A landscape with many valleys, sampled at points; each row gives a point and its height.
A ball rolls from a point to the lowest of its 2 nearest points, and stops where none of them is lower. Distance is the straight distance between rows; heights are no part of it.
j580: -18 -19 -36 -13 -26 -17  20  41  -1  10  -2  -6 -15 -11  11 -27  35 -45 -31  19  -6  14  36  33  17   5  28 -34  26  17  16   7 -21 -17  -1  13  13 -38 -12  23 -51  -3   0  26 -17   9 -10  28  13 -17  32  height 43.0
j581:   1 -24 -33  -3 -17  17  -7  12  15  11  10 -21   3  12   0 -37 -13 -26 -12  42  16 -14  32 -26 -32   9  -3  12  23  -8  47  25 -23 -57 -42   3  13  17  -9 -16  11  30  -7  38  -9  -5  23  -4  20 -23   9  height 39.8
j980:  13  49  -8  17  16  16 -19  11 -36 -19 -15   5   9  13 -21   4  30   8  -3  -8  10 -20 -30 -45  41  -2  -4   6 -11 -25  -8 -20 -17  -8 -22  14  13  25 -25   0   5   7  32 -53 -16 -11  -9  10   0 -43   8  height 11.7
j341:  10  -2 -13   4  19  -3  47 -21  -8 -17  30  26  -3 -32  13  11   9  24  21 -13 -15  34 -43  19  17  -3  -2  -5  17   5 -51   7  -2  20  27  12 -21 -38  18  43 -12  -7   8 -10   6  -4 -13 -16 -13  63 -41  height 61.7
j8: -12 -14  11  15 -23 -18 -44   5  -2 -33  23 -24   3 -16  42   1  -9 -21   6   4 -14   5   6  32 -39  -9   2  -6  -9  15  14 -28  48  30 -11   6 -11   1  34   7  10  12  15   3 -27 -13  24  -5  16   4 -49  height 42.2
j415:  11 -38  31  20  -2  -1 -56   1   2  -1  20 -35   3  -4   9  38 -26   3   3 -14  -2   2  13   4 -35   4 -26   1 -41  13  42 -18  21  24   5  -8 -18  26   2 -37  49  20  22  -8   5 -21  -1 -15  27  -7 -48  height 34.0
j470:   6 -40  41  15 -31  20  -6  -4   2   3  17 -38   5   8  14  -2 -29   0 -17   0  -9  15  13 -14 -13 -10 -12  13 -31  24  43 -35   6   4  12   8 -17   8   5 -38  64  16  25   1   6 -26  31  -6  14 -14 -49  height 36.5
j448:  -4  26 -25 -10  27  38  24  -1   6  -8  -2  47  20  16  -6  -8  28  25  11   6  30  -5 -57 -25  -1  -2  -8  17   2  -9 -21   3 -23  -2 -39  -9  21   1   8  30   1  -9  18 -14  29  35 -10  -5 -20  24 -19  height 6.5
j871: -20  -9   3   2 -20 -19 -33  -3 -25  -7  16 -11   1 -19  35  -3   1 -20   8  -6 -26  19  10  32 -31 -14  11 -10   4   1 -10   2  51  18  11 -39 -20 -21  14   1 -24  -5  20  20  -1   6  18  29  21  -5 -47  height 44.7
j347:   7  29 -19  -3  27   1  -1  19 -19 -28  14  22 -19 -15  -8  20   0  34  55 -26  27 -15 -30 -20  29  16 -19   2   5 -25 -72 -12 -15  14  -3   2  22  15  -3  25   9  -6   7  -6   1   6 -13  13 -52  29  -1  height 12.7
j94:   4  30  -2 -30   2 -19  10 -23 -16  18 -32  11 -15  15 -29  14  -2  -8 -21  12  -2 -47  23   7   9  -6   8   8   3   4   9   8   1  -3  20  53  13  33  -9   9 -12  -1 -37   7  -4  -7 -23   9   6 -15  27  height 64.0
j403:  17 -27  36  35  -1  27  -7   3  15   1  18 -25  12  12 -34  -1  -1  13  -2 -16  -6  18  -3 -40  -1  -3   1   4 -12   0  30  -6 -19   4 -18   5  -5  15   3 -26  47  22  17 -29  10 -36  17 -25  11 -19  -5  height 39.4
j698: -22  -5  36 -15 -22   6 -25 -43 -53  19   2 -20 -22  -1 -14   8 -12 -25 -29  -2  14 -26  36  18 -25 -48 -19  -1   7   9 -16  -5  26   7  38 -14  18  -8  -5 -21  21   8 -16  24 -10  -6  22  -2  -8 -33 -39  height 8.8
j677:  22   6  14  10 -14  -6 -10  12  18   7  -5  -4   4  -9   9  -8 -47   4 -13  -8  22 -32  10 -38  -6  -2   8  18 -23 -14  12 -19  -3 -19  11 -18  -3   7  13 -25  36  -7   5  12  17   8  12  13 -13   2 -38  height 17.5
j761:   0  14 -34  -4   5  20 -24  -2 -26 -12  16 -10  17 -38  13   1  18 -11   3  22  27 -32  16 -29   6  11   6  -2  -8 -39  42   8 -17 -14  16 -19  28  14  12  29 -10  32  22  -8  -1  34 -16  28  30 -12 -11  height 45.3
j533: -21  16   0  -9 -14  12  -8 -55 -56  -2  10   4 -20 -15  -3   8   7 -11  -9 -10  20 -40  -3  15 -13 -33 -15  18   7   1 -13  10  10   9  56 -14  15  12  14   3   7   8 -28  15 -10  11   0 -15   7 -20 -45  height 15.5
j742:  12  49 -23 -33  28   4   8  12 -34  -2  15  44 -12  -7  11   7  43  21  34  -3  25  -8 -48 -16  36   4 -17   8  14 -29 -50  -4 -22   9 -22  -2  31  -9 -16  24 -35 -25  18  -8  34  33 -30  14 -19  12   0  height 15.7
j582:  -3  38 -18 -17  19 -26  11   9 -11  12 -28  33   1  16  14 -21  43   2   8 -14   5  14 -19  31  37  11   5 -22  -4  -4 -48  -7  -3  14 -40 -23  10 -21 -30  -5 -57 -50  21  -7  21  31 -29  37   1 -21  37  height 78.3
j103: -22 -19 -29  -2  21  -6  39   4  -3   0   4  23  17 -47  19 -23   7   0  -5  36   0  54 -12  30  23  23   1 -24 -18 -24   5  26 -12  -8 -27 -33   3 -30  31  36 -36   0  16   6   2  47 -10   0   6  -1 -10  height 65.4
j771:  -7  13   0 -36   9  -2   7  22  -4   3 -25  16 -17  15 -20 -31  47 -11   0 -16  20  25 -12  35  15  13  -5  -8  32  -3  -2   2 -13   1 -41  -1  21 -25 -30 -13 -41 -23  -4   6   2  24 -13   3 -12 -25  47  height 79.4
j167: -20  -5 -17  13 -66  27 -12  -2 -22 -32  -3   1  22 -22   3 -11  27 -10 -41  17  -2  10  16 -19  20  -2 -10  14 -11   7  16 -31  -2 -18  -4  -6  -8  12  -2 -22  20  25  34 -19 -33   9  19  23  24 -44 -35  height 43.1
j196:  25  -1  13  -1  17   7  45   1   1   3  21  17 -13 -11  10  18  -3  27  21 -25   9   4 -31 -26   1 -26  17  -1   3 -11 -48  -3  -5  30  41  -3 -12 -34  14  22   3 -18   1 -12  32   3  -8   6 -12  51 -47  height 60.0
j190:  12 -24  -2  -1   6 -24   8  12  50   5 -17  -5  19  -5  35   9 -53  21   9  31 -11  10  12   6 -22  26  18 -27  -7   1  19  20  23 -11  28 -26  -6  -3 -15 -13  15   1  13  21  18  16 -40  -3  13  -8   4  height 21.1
j740:   7  19  -4  21 -13  25   3  17 -19  -8   0  -5   8  15 -29  -7  33  -4 -13   6   2  -4  16 -53  40  -7   7  14 -10 -11   7 -22  -8 -26 -31  -7   6  -1 -29 -24   5   0  19 -46 -20 -21  36  29  -3 -43  23  height 18.8
j922:  -6  -5 -23  -8 -15 -33  35  20  -8  24  -6  24 -31 -27   4 -45  37 -35 -25 -15  -4  36 -10  43  31  10  21 -35  19  10  -9  16 -21   4  12  11  10 -40  20  27 -66 -26  -3  33  11  25 -26  23  -2   1   2  height 38.4
j590: -13   9   5  -2  32 -28 -29 -28 -28  -9  22   1   8 -18  12  11   1  11  44   5 -19  10 -26  26  -6  18   3 -24 -11 -48 -11 -10   4  24 -33   5  14   8  27  27 -21 -22   4   0   3   5 -36 -13  -6  -4 -20  height 33.2
j906: -22   1 -26 -16  -1  19 -32 -22 -34  -6  -3 -14  11 -29  23 -12  30 -23 -18  13  -8 -28   2  24  12  14   2 -10   1 -21  33  -5  -7  -8   7  27  27  34  16  34 -13  27  24   2 -29  10 -13   9  41   0  -8  height 47.9
j879:  -6 -12  16  23 -19  -1 -12 -27   0 -21  -9 -10  17 -29 -10   8 -46   8   5 -11  -1   1   4  -2   2  19 -17  16  -6  -3 -19  11  -8 -19  10   1  11  17  -9 -34  37  19  -3   5 -30 -14  -5 -12 -26 -16   6  height 54.4
j183:  12  15  22  10   1  24   1  36  29  -4   4   3 -14  30 -18  54 -38  24  11 -14  35 -57   9 -15 -51   2 -25  17  -4   0   0  10  18  -5  13   3 -26  11   0 -14  39 -20 -63   9  29  -2  15  -7 -28  19  31  height 70.3
j758:  15  49 -23  12  31  17  17   1  -7 -17 -15  20  13  19   1   1  19  31  -7 -14  17 -17 -30 -49  14 -21   7  10  -5  -9 -33   1 -26   2  -9   3  13   0   8  23  23  -6  24 -56   7   4  -1  11  -3   0 -12  height 15.8
j274:  -4 -23 -17  25 -21  -4 -28 -27 -43   3  30 -19 -10 -43  -2   4   3  -4  35 -26 -19  18 -18  23  14  24 -13  10  13 -17 -22  -2  -5  15  36 -21  16   4  -2 -10 -25   6  16   7  -9   6 -38   6  -2 -22 -36  height 48.0
j241:   4  -2   8  -6  38  36  20 -41   9  27   7 -12   5 -14 -15   1 -12  29   9 -15  -1 -11   4 -22 -16   2   0  -9  -6   3  -9  55 -16  -3  12 -12  14  -3   0  30  15   0  15  -7  24 -24  19  -9   7   9  -6  height 39.2
j667:   5  -7  -5   3   5 -14 -32   8  31 -32   7  -3  22 -18  11  -3 -57   6   1  16  25 -14   7 -21 -57  26  -6 -17 -11 -30  17   4   3 -26  -9 -34  15  21  21 -15  31 -11  12  30  36  24 -15 -22 -16 -18 -38  height 11.8
j208:  13 -38   0 -13  38  24  26 -18  17  33  14  17   1 -13  -8   9 -20  37  31  -5 -12  16  -9 -31  15  30   0 -11 -17   3 -40  34 -28  -1  -2  -4  16  -5 -29  20  13  -2  37   2  32 -13 -13  -3 -16  34   3  height 36.4
j124:  17 -43   2   4 -27  15  -9  12  32  -5  21 -11 -14   7  17  -3  -6  -2  25   6 -23  20  -6  15  -9  35   9   9  26  27  26 -11   7  12  29   4   2  19   3 -12   4  31  14   5 -11 -22 -10 -12  -4  14  -3  height 59.2
j578:   4   2  -7 -11 -17 -20   4  21  -5   8   9 -13 -17   0  13 -36  21 -35 -19  18 -17  -3  25  23  -5 -19  38 -19  22   8  18   3   2   0  11  10  -6 -27  24  30 -47  -4   2  13 -15 -10  22  16  25  -6   0  height 41.4
j882: -26 -30 -22  -1  -1  -3  -8 -13   3 -21   6 -21  -3 -13   2 -43   2 -18   4  22   2  12  21  11 -17  31  12 -12  32 -26  28  22 -25 -36 -33   3  28   7  15   9  -5  14  12  18 -17  -1  -6  -9   7 -41  -2  height 42.6
j10:   9 -25   9 -13  -1   7   2  37  43  11   5 -21 -10  20  12  -2 -33 -23 -21  30  24   2  15  24 -42  -4  -6  -6  12  10  34  19  11 -19  -6  12 -20  -1  23  13  15   0 -46  33  24  -2  23 -31   5  14  24  height 34.3
j371: -27  16 -25  17 -54  -7   2  -2 -12 -19 -18  17  29 -29  11 -19  19 -12 -52  16  -9  26  14  25  31  -4  12  -5   2   1  -8  -9  11 -19   2  -7 -22   0  10  -8 -20  11  12 -21 -43   6  13  18  16 -41 -17  height 46.1
j333:  -5  20   9   5  -1  18 -27 -37 -39 -16   4 -20  14  -3   1   7  44  -5 -29   3 -15  -8 -26  -5  12 -11   0   0 -10 -10  39 -24 -19  29  16  37   3  29  19  25   6  34  18 -42 -15 -10 -18 -24  47 -24 -28  height 50.9
j566:  14   0   9   9  42   0 -12   7  27  -7 -11  -2  19  20  -4  39   2  32   5 -15  -2 -16   1 -34  34   2   2  -6 -53  11  -9   6  -3  13 -18   8  -7  28 -41  -5  32   4  20 -22   7 -28   6   1   9  22  32  height 30.0
j31:  11 -30  19  15   6 -41 -23   9 -14   8  13 -39  10  -7  26   8 -10   1  11  -3 -42  25  26  12  -2  -4   5   2 -49  -5  36 -13  18   6   1  -9 -36   6 -16 -42   4  10  17 -12 -14 -24  -2   7  28  -4  -6  height 30.4
j958:   6  17  -7 -11  34 -18   7  44  27   0 -19  20   9  42 -13   7 -12  -4   8   6  30 -23  17  -9 -14 -12  -7  -4 -11  -7   3  -4   0 -18 -57  -4  -6  -2   5  16   0 -19 -28  15   8  26  15   3 -23  24  44  height 29.9
j279: -20 -25 -23  11 -13 -12 -23 -31 -29  -2  17 -31  -4 -30  -5 -23 -13  -3  23   4 -12  11   9   7   8  48   6  -4  20 -40   8  13 -31 -27   9  -3  24  15  -3 -25 -11  22  19   4 -11 -11 -39   4   5 -58 -11  height 45.2
j474:  12  12  19  11  11 -10  17 -23  12  18 -11  15  -3  13   3   5 -11  17 -16   3 -18   3  -7  -1  -3 -11  12  31 -29  14   9   5  11  20  16 -17 -39   1   0 -13   1  -3 -25 -30   4  -7  -2 -12  11  -1 -12  height 29.6
j195:   4  13  10 -16 -23  36  13  11  26  -1  -4  11  -6  34 -37  13 -25  10  -4   8  20 -54  18 -48   6  10 -22   2  15  42 -14  10  -3 -30  13  22  13  12 -32 -11  27   2 -17  13   3 -12  20  12 -18  18  43  height 69.0
j854:   5   3  20   3 -15 -10  10 -22 -19  38 -23  14   0   3   1   1 -37   4 -20  -5 -10 -24  10 -23  18 -29  10  34 -44   0  14 -30  -6 -24  15  11 -23  13  -5 -34   9  -6  -5 -11   4 -11   2  16   4 -12 -35  height 23.7
j961:   9   4   9  -5  32  18   9  34  19  11   9   4 -20  45 -31  28 -11   3  20   0  47 -39 -12 -22 -62   5   0  -1  -1 -24   8  10 -10   7  14 -13  -4   7  23  10  25 -36 -57   7  59  15  -5 -27 -24  -5 -14  height 71.2
j634:  20  17   1  16  -3  30 -20  -1  15 -26  -7  18  31  30   6  11  33   9  -4   0   6 -27 -12 -24  13  -1  -9  27 -25  16  20 -36   9   6 -32  22   3  40  12   9  12   9  19 -17 -13  -3   5   7  25  18  -3  height 21.3
j870:  -1  -8  10   3 -46   7 -19   8  -8 -22 -15 -16  16  17   1 -14   8 -12 -40   7   1  10  20 -26  22 -14   1  11 -34  18  38 -76  -5 -14  -2  22   5  17  11 -32  32   5  42 -15 -25 -12  23  16  28 -17 -39  height 40.1
j202: -15 -21   7  15  22 -46  -9  10  31  -8   0 -14  21  -4  32  -1 -19   4  14  14 -13  36  14  11  -7  10  13 -22 -19 -20  24   7  12 -12 -23 -28 -25 -15  14 -19  -9   4  -3   0  -2  -2  -3 -14  13 -11  16  height 25.9
j774:  20  -7 -10   7  23  15 -19   4  26 -17 -28   9  22  27   1  12  39  12  15   2  -3  12 -11  -3  27  21   0   0 -18  24 -14 -21   0  18 -40  14  15  21 -12   0  -2   5  27 -19 -25 -28   0   5  17  14  50  height 26.1
j903:  13   7  21  41   6  43  16  28   5  19  13 -20  17  26 -26  10   7  16  -2 -24  18  10 -10 -27 -13 -19  -7  18  -3   5  13  13  -2 -12 -19   3 -20  -9  28   5  40  15 -22 -40   8 -22  39 -11 -14   6  23  height 42.0
j524:  -4   0  14 -23  29 -11  14  -2 -11   5  16  13  -8 -20  -9  -3  17   8  34  -8   6  28  -6   3  -9   3  -2 -15  11 -34 -19  10  -5   6 -19  -2  23 -34  22  32 -12 -20  -2   3  19  17  -1 -14 -30  13  -2  height 28.8
j542:  11  12  14   3 -18 -23  28   1  25   3 -28  15  -1  41  -3  -1 -17  -5 -29  17 -25 -11  19  18   6 -25  16 -12   9  50  -8 -17  22   0  -2  34 -14  -6  -1  -1 -11  -2 -17   8 -22 -20  33  -1   2  23  42  height 67.2
j240: -15  18  -4 -34  36  27  18 -29  -6   9   3  39 -32   5  -2   9  38   4  -3 -24  16 -39 -23   7 -21 -23  -4  12  20  10 -27  16   3  35  24  19   8 -11  -3  37 -10 -37 -28  16  43  -2   3 -11   0  43  -3  height 50.0
j517: -16  -2  -1 -15  14 -30 -31 -32 -22   3   1  27 -15 -12  14  35 -19  -4  44 -19  -1 -27  13  31 -14   4  -6   2 -13 -26 -30   0  28  19  -7  -3   6  11   8  12 -18 -19 -14  29  -3   7  -5   6 -26  22 -18  height 36.9
j728:   0   6   7  12  15  23  24  30  27   0  -1  10  13  19 -11   1  14  -5 -19  -1  21  33 -16  14 -12 -10  -4   8   4  15   8  19  10  14 -20 -12 -19 -14  26  11  11   8 -31 -27  -6  15  29 -35  -8  40  37  height 44.6
j278:  -1  -9   8 -28  21 -16  36   6 -11  21  -4  28 -28 -16   2 -16  27 -20  -8 -20   7  15 -28  35  10   1   2 -10  12   0 -24   1  -2  13 -14  24  10 -40  14  28 -35 -24 -20  25  26  31   0   7 -33  41  10  height 33.3
j182:  -9  24 -30 -17  -1   4   8   2  11  -7 -22  11  25 -16  -2  -5   8  -1 -19  26  23  -8   8  -3  20   7   1   7   5  -9  21  30 -23  -3  10 -25  11   5  -2  14 -11  21   9   4 -16  55 -25  12  20  -7  10  height 42.5
j35:  -3  36 -40   5   2 -22  35  -6  -7   0 -22  22  26 -16  11   6  14  23 -16   8  12   4 -24  22  42   3  -4  15  -7  -3 -23  20 -25  10  32  -4 -13  13  -9  19 -35  11   7 -26 -18  42 -46  22  19   5  12  height 38.5
j428: -23 -14  27 -14 -36 -14 -32   0 -16 -15   1 -33 -11  -9 -16   8 -26 -38 -13  -2  11  -2  38  21 -26 -29 -28  -9  23   2  -6 -21  30   9  15   2  -2  -3  -2 -28  29   9 -32  15 -10   3   7 -20 -26 -22   0  height 6.4
j218:  14 -29  22  13 -32   8  -7   2  -6  -3  11 -11 -14  14  -6   5 -17   5  28 -18 -34  -4   6   4  19  14  -7  23   3  29  15 -51   4   7  14  47  -8  34 -21 -26  16   3   0  19 -24 -47  18   1 -18  24  12  height 60.5
j159:  15 -30  11   0  26  -7  12  44  53  21   1  -9  13  23   9   8 -35   0  11  10  24   0  24 -17 -11  -6 -13 -16  -6 -12  14  19  -5 -35 -42  -6 -15 -17   7   5  20  -4 -19  20  28  -6  28 -16  -5  19  48  height 31.3
j975:   7  13  25 -21 -10  34  12 -16 -17  22   4  12 -22  15  -5  -6  46  -5  -9 -36   6 -12 -11 -11  -7 -24  -8  27  24  31  -8   1   9  20  -6   6   3 -21  -5  18  -3  -1 -32  -2  -3 -11  35   8  -6  36  10  height 47.4
j210: -11 -10  15 -11  13  -3   8   8  16  13 -18  10  13 -24   7  -5 -23  -9 -10  -6  29  10   6  -8  -2 -18  14  -8 -21 -20 -12   8  -8 -17 -14 -13  -1 -26  28  15  14  -1  -4  22  10  28   2  -3 -15  18 -20  height 23.6
j762:  -2   7  21 -23  10 -33  24  15  11   1  -8 -22 -17  10 -23   2  -2 -23 -16  -6   4  19  18  26   0 -19   5 -27  24   7  10  32   6  27  31  -2 -11 -34  -2  12 -19 -14 -38   5  -4   8 -18 -11  -7 -12  47  height 19.1
j340:  -6 -18  30 -14  22 -14 -42   5   5   8   5 -20 -14  24 -16  10  23  -6  15  -5   9  -3 -17 -24 -20   1   6  -8  -9 -29  20 -12   1  32 -27 -25  13   5 -18 -19   1  -7   5 -27  26   8 -27 -25 -10 -16 -15  height 74.6
j811:  -8  21   4   2 -11   5 -20 -25 -37  13   5 -25  -2   0  17 -12  45  -9 -33   8 -26  15 -27  30  14  -2   8  10   3   6  27  -3   4  47  14   7 -13   6   5  -7 -21   2  10 -43  -1  -1 -27 -12  39 -15 -29  height 53.6
j187:  11   6   0  -9  -6 -18  13  15  26   6 -27  11   6  39 -14  14 -31  13   9  17  -7 -24  27  -8  25  -3  -7  -9  10  51 -29 -18  10 -10 -10  20  -1   1 -37 -22  -3   0  -1   6 -19 -19   9  22 -18  12  71  height 68.2
j315: -12   4 -23  13   9 -13  48   0 -21  -5   9  23  11 -66  10   8   7   9  -8   8  -9  61 -31  42  33  -4 -15 -13 -14 -15 -36  18  -3  16   4 -26 -20 -35  24  23 -36  -3   7   8   0  44 -20  -6   7  37 -26  height 63.7
j660:  -7   1  26  -3 -28 -14   8  16  26 -28  -6 -19   6  -3 -11  13 -35  -6  -1  -1   9  23  21  -2 -22 -25  -1 -25  20   5  -2   7  20  -3  44 -27 -18 -27  -5 -22  17   4 -19   7 -11   7   9  -2 -12 -20  23  height 12.5
j792:  13  -7  -1  11  21   6   4  14  26   7 -12  37   1  -6   3  17 -28  41   7 -19   6  -3 -22 -41  20  10   0   5 -27   4 -44 -12 -11 -12 -19 -10  -6   4 -17 -16  32 -11  22  -7  15  -5  -4   7 -25  44  -2  height 33.4
j959:  11 -19 -12  -7  -1 -43 -47  24  45 -22  -1  -8  15  16  32  -5 -40   1   7  30 -20 -11  29  -9 -39  29  -3 -13  -3   0  34 -15  17 -19 -16  -2  -2  32 -12 -43  26  -1  19  29  14  -1 -24 -17   8  -7  -8  height 16.5
j803:  10  16 -22  19 -23   5  18   6   3 -18  21   3  -2 -22  10   1   2  14  23 -13   5   6 -10 -31   7  -2  21  -2  13 -21 -30   2 -11   7  44 -32   9 -17   9  15 -10  -3  28  -2   6   2   0  29 -13  -2 -34  height 57.9
j497:  13   9   4  31 -28   6  12 -12  -3  -3   4  -3  -6 -10 -24   2 -21  29  12 -22 -17  13 -12 -29  26   7   1   9   2   7 -40   5 -10  -5  26 -32   1   8 -36 -32   3   7  20 -22 -14 -12  -7  14 -22 -20 -14  height 56.0
j673: -22 -33  12   9 -17 -11   5 -23  34  -9  -2  -1 -12  -4  -7 -23 -35   4  14 -13 -14  24  -1  13  -3  12   2 -17  34  14 -27  18 -10 -24  -5  24   9  -3  -9 -28  18   5 -12  29 -16 -27   0 -23 -39 -18  12  height 53.0
j805:   6   8   9   4 -45  14  28   4 -19   7  10 -11  -3  -3  -4 -15  34  -9 -29  13 -46  25  -9  20  11   2   8  16  18  42  24  -5  14  26  55  -5 -18  -4  -3 -17 -21  21  -4 -18  -1   0   3   5  20   0  -5  height 56.1
j853: -39 -23  -7 -14 -28 -30  -2  -8  10   3 -33   3  -6 -24 -13 -27 -21 -23 -18 -14  -8  15  12  14   8  -3   4 -26  23   5 -36   1   4 -26  -3   1  16 -28 -27 -24  -4   4   4  36 -18   0  -6  19 -14 -23  -1  height 51.1
j708:   7   8 -10  12  -1  25 -11 -47 -20 -28  10  -1 -13 -10 -13  22  -4 -10   2   7  11 -51   2   9 -17  -5 -10  13  24  -3  15  12  -2  17  40  32  23  43  28  19  21  27 -20   2 -21  -5 -12 -30  12  -8 -13  height 21.5
j889:  16   5 -15  -6 -21  22 -24  27  -1  10  14 -26  -3  44  -6 -24   0 -21 -12  52  13 -23  33   5 -53 -10  -5  16  37  14  47   4   6 -30 -30  21  -1  20  17   0  -9   1 -33  33  -3   1  29 -18  22  -8   1  height 37.3
j778:  -2  39  -2  -9  24 -42  12  24   1 -16 -20  -5  -9  18 -25  -1 -11 -12   9   7  32  -3  13   7  -4 -16   3 -17   1 -25  13  19  -4   0 -21 -10   8  -4  10  15 -11 -16 -32 -17 -15  23  -7  -4 -26 -25  39  height 25.5
j188:  -1 -13  -1  -1 -26  15  -2  15  23 -21  -5  -1  15  21  17 -14  21  -6 -19  23 -37  34  -3  23  -4  -1  26 -14  17  50  13 -18  32  24  28  -6 -19  -9  -4  -8  -7  16  22 -15 -22  -5   5  -1  23   9  -3  height 57.7
j746: -24   4 -31   6 -47 -15  11  -8   9 -22 -26  10  14 -22  -1 -33 -35 -14 -27  19 -20  26  28   9   3   9   3   3  16  17 -15   2   4 -44  10 -17  -4  -5 -28 -39  -8  13   1  28 -36   2   5  19   9 -43  20  height 49.1
j909:  17  21  24   5 -16  36 -18  19   6   4  20 -14  -8  35 -32  26 -34  -1  -2  15  17 -61  17 -44 -44   1 -22   3   5  15   7  -3  19 -23  19  -9  -1  12 -28 -20  40  10 -37  19  29 -12  27 -13 -18 -15  12  height 69.7
j575:  -5  13  -8  -9  15 -38 -19 -23  -9  28 -12  -6  -1  -9   5 -16  25   6  18 -15 -31   6  -7   2  39  10  15 -12 -15 -32 -17  -6  -8   0 -21 -19   9 -10 -21   5 -56 -12  27 -16  19  -4 -35  29  14 -24  12  height 76.9
j757:  -1  26   5  -9 -18 -32  23 -29 -33  19 -32  13  -9   8 -19 -14   6 -15 -36  -1 -40   3  11  35  47  -6  14  -1  10  33 -14  -5  14  -3  14  55 -11   8 -14  -9 -29  -1 -12   7 -24 -24   4  23   9  -7  27  height 65.7
j458:  10  14 -17  28  -6  13  -7   5 -15 -18  19  23   8   5  20   1  37  20  31 -11  -5   6 -36   1  23  11  -7  24  -3 -15  -9 -38  -1  21 -31   5  -1   2  22  18 -20  -6  21 -25 -33   1   1  17   2  23 -20  height 13.7
j900:  15 -20  10  16  38   5   5   5  32  -8  14   2 -18  17 -18  25  -5  -1  23   7  17 -21 -14  13 -52  32  16   7  -5 -29  31  10  -9  29  12  28  -9  34  46  33  10 -12 -31  -8  42   9 -17 -39   7   8  -6  height 72.3
j69: -23   9   1 -35  46  14  32 -40  -1  20 -15  33 -38  15 -17   9  -2  10   4  -5   8 -23 -14  22 -47   4   2  16  -3  -2 -17  26   1  13  29  -4  -2  -2  -3  10 -23 -51 -48  23  47  27 -20 -12  -9  13 -22  height 52.3
j454:  -2 -18  11 -10   8   1  20  22  12  28   8 -15 -17   6  23 -26 -15 -29  -9  19   3  21   2  16 -24  -6  20 -28  18  19  18  40  12 -22   4   8 -18 -45  26  35 -22 -11 -10  37  19 -19  37 -12   0  19  14  height 37.5
j637: -21 -19   0 -24  16 -25 -44 -14 -12  28 -16 -35   0   9   0 -13  29 -26   5   5 -25  18   5   6   4   0  -3  -2  -5 -23  28  -5   8  -3 -42 -26  13   1 -41 -34 -22   5   6  -7   5  -5 -21  -6  22 -37   7  height 75.7
j501:   6   6   6 -15  -2  -4 -20 -11 -19  20  -2 -21  -9 -12 -25  13 -21 -17   0  10   1 -61  53 -29  14 -10   1 -10 -12  -6  11  -1   2 -32   6  25  19  29 -38 -16   9  20 -15  30 -16 -18   6  13   3  -3  28  height 62.5
j822:  15 -15   5  -2 -22  -4 -29   4  -5  -8  10 -24  -7   7  -3   0 -24  -8  19   1  -7 -47  36 -18   0  -1  -2  17  -3   4  22 -38  -6 -30  -2  41   7  35  -7  -2  22   6  -8  36 -15 -36  28   1  -8  14  13  height 61.5
j206:  16  18 -12   8  13 -14  14  -3  19  -7 -14  34  20   4   9  13  -1  30   6   0 -13  19 -28   4  10   7   4  21 -10  13 -18   6   8  26  24 -36 -23   1 -16 -11 -24   0   2 -29  -6  26 -34   6  10  26  -4  height 34.1
j316:   4 -20  15 -23  27  10 -10 -11  10  33  11   6 -27  24 -16  -3  30  -3   8   2  -8   8 -28  17 -38  20  12   9   4 -18  29  -8  -4  43  -9   0   2   4   8  10 -21 -19 -17  -4  51  20 -28 -34   6   1 -20  height 73.6
j862:  -5   0   5   8  39  17  36  -2  31   0 -17  16   7  14  -9  -4  13  17  -4 -11   3  53 -21  29   2   2   0 -20  15  37 -33  31   7  17 -37  -9  -3 -37  -2  11  12 -21  -3 -27   1  -6  22 -26 -15  22  36  height 44.8
j807:   9  -7   6  20   2   2  12   6  18   9  -3 -11  13  17  12 -10  18  10  -4   5 -10  10  31 -30  33 -16  11   0 -10   9  10   4  -4 -26 -23 -24 -20 -17 -24 -21   2   5   9 -18  -9 -25  43   8   9 -13  51  height 24.1
j641:   5  -4  -8   9  -6   7  -9  21 -26 -18  14  -1 -10 -35  -1  11  20   9  25 -41  11  29 -25  -5  44  12 -23  24   8 -19 -25 -24 -16  11  -9  15  -3   4  -5   8 -13   2   8 -16 -31  -3   1   4 -29  17  26  height 4.7
j166:   5 -29   1  11   7 -12   5  18  34  23  -1 -21  14  20  30  -5 -45   7  10   6 -12   1  21 -34   8 -13 -11   9 -19 -10  18   9   0 -56 -30  -6 -25 -13 -28 -38  29   5   6  17   5 -34  32  11   2   1  31  height 28.0
j606:   0 -16 -19  28 -28   0 -20 -14 -55 -18  39 -30  -3 -45  22   9  24   0   8 -31 -25  26 -40  27  24   6 -22  13  -8 -20  -2 -33 -22  29  37   1   6   5  10   9  -6  11  48 -28 -17   5 -42  10  18  -4 -62  height 50.6
j280:   7 -13  -5  20 -15 -11 -45   1  -9 -15   6   7   4 -19  38  34 -28  -8  36  -9 -11 -23   7  19 -13   2 -17  16 -31   2   7 -24  27  11  12  -3  -8  27   6 -10   1  11   5  18 -31  -5   7  18  -9  29 -20  height 39.7
j246:  -8  37  -1 -17 -13  14  16 -14 -36   2  -1  -1  -7   2  -4 -19  39 -27 -38   1   5 -20   6  21 -12 -33   7   2  25  26   7  26  11   3   9  11   4 -16  26  36 -20  -8 -31  13 -20  -7  36  -4   5  18   7  height 44.9
j235: -16  16  -1  -2  36  39  52 -14  23  29  -6  15   8   9 -17   9 -11  30 -10 -22  13  13 -24 -15 -20 -12 -10 -11  19  22 -43  55 -16   8  -1   3   7 -34  12  29  41  -9   2 -21  44  -3  19 -11 -10  27   8  height 41.9

Where does a ball stop that starts at each point below?
j340: j677
j315: j667
j188: j677
j746: j667
j728: j667
j862: j641
j187: j677

Call two points neighbours if one is among the 2 nearest of the other. Go from one point of each pair to the other, from neighbour to neighbour, staying as low as possible. Name the highest point that can't be avoided.
j641 and j448: j742
j578 and j667: j580
j980 and j448: j758
j428 and j980: j159
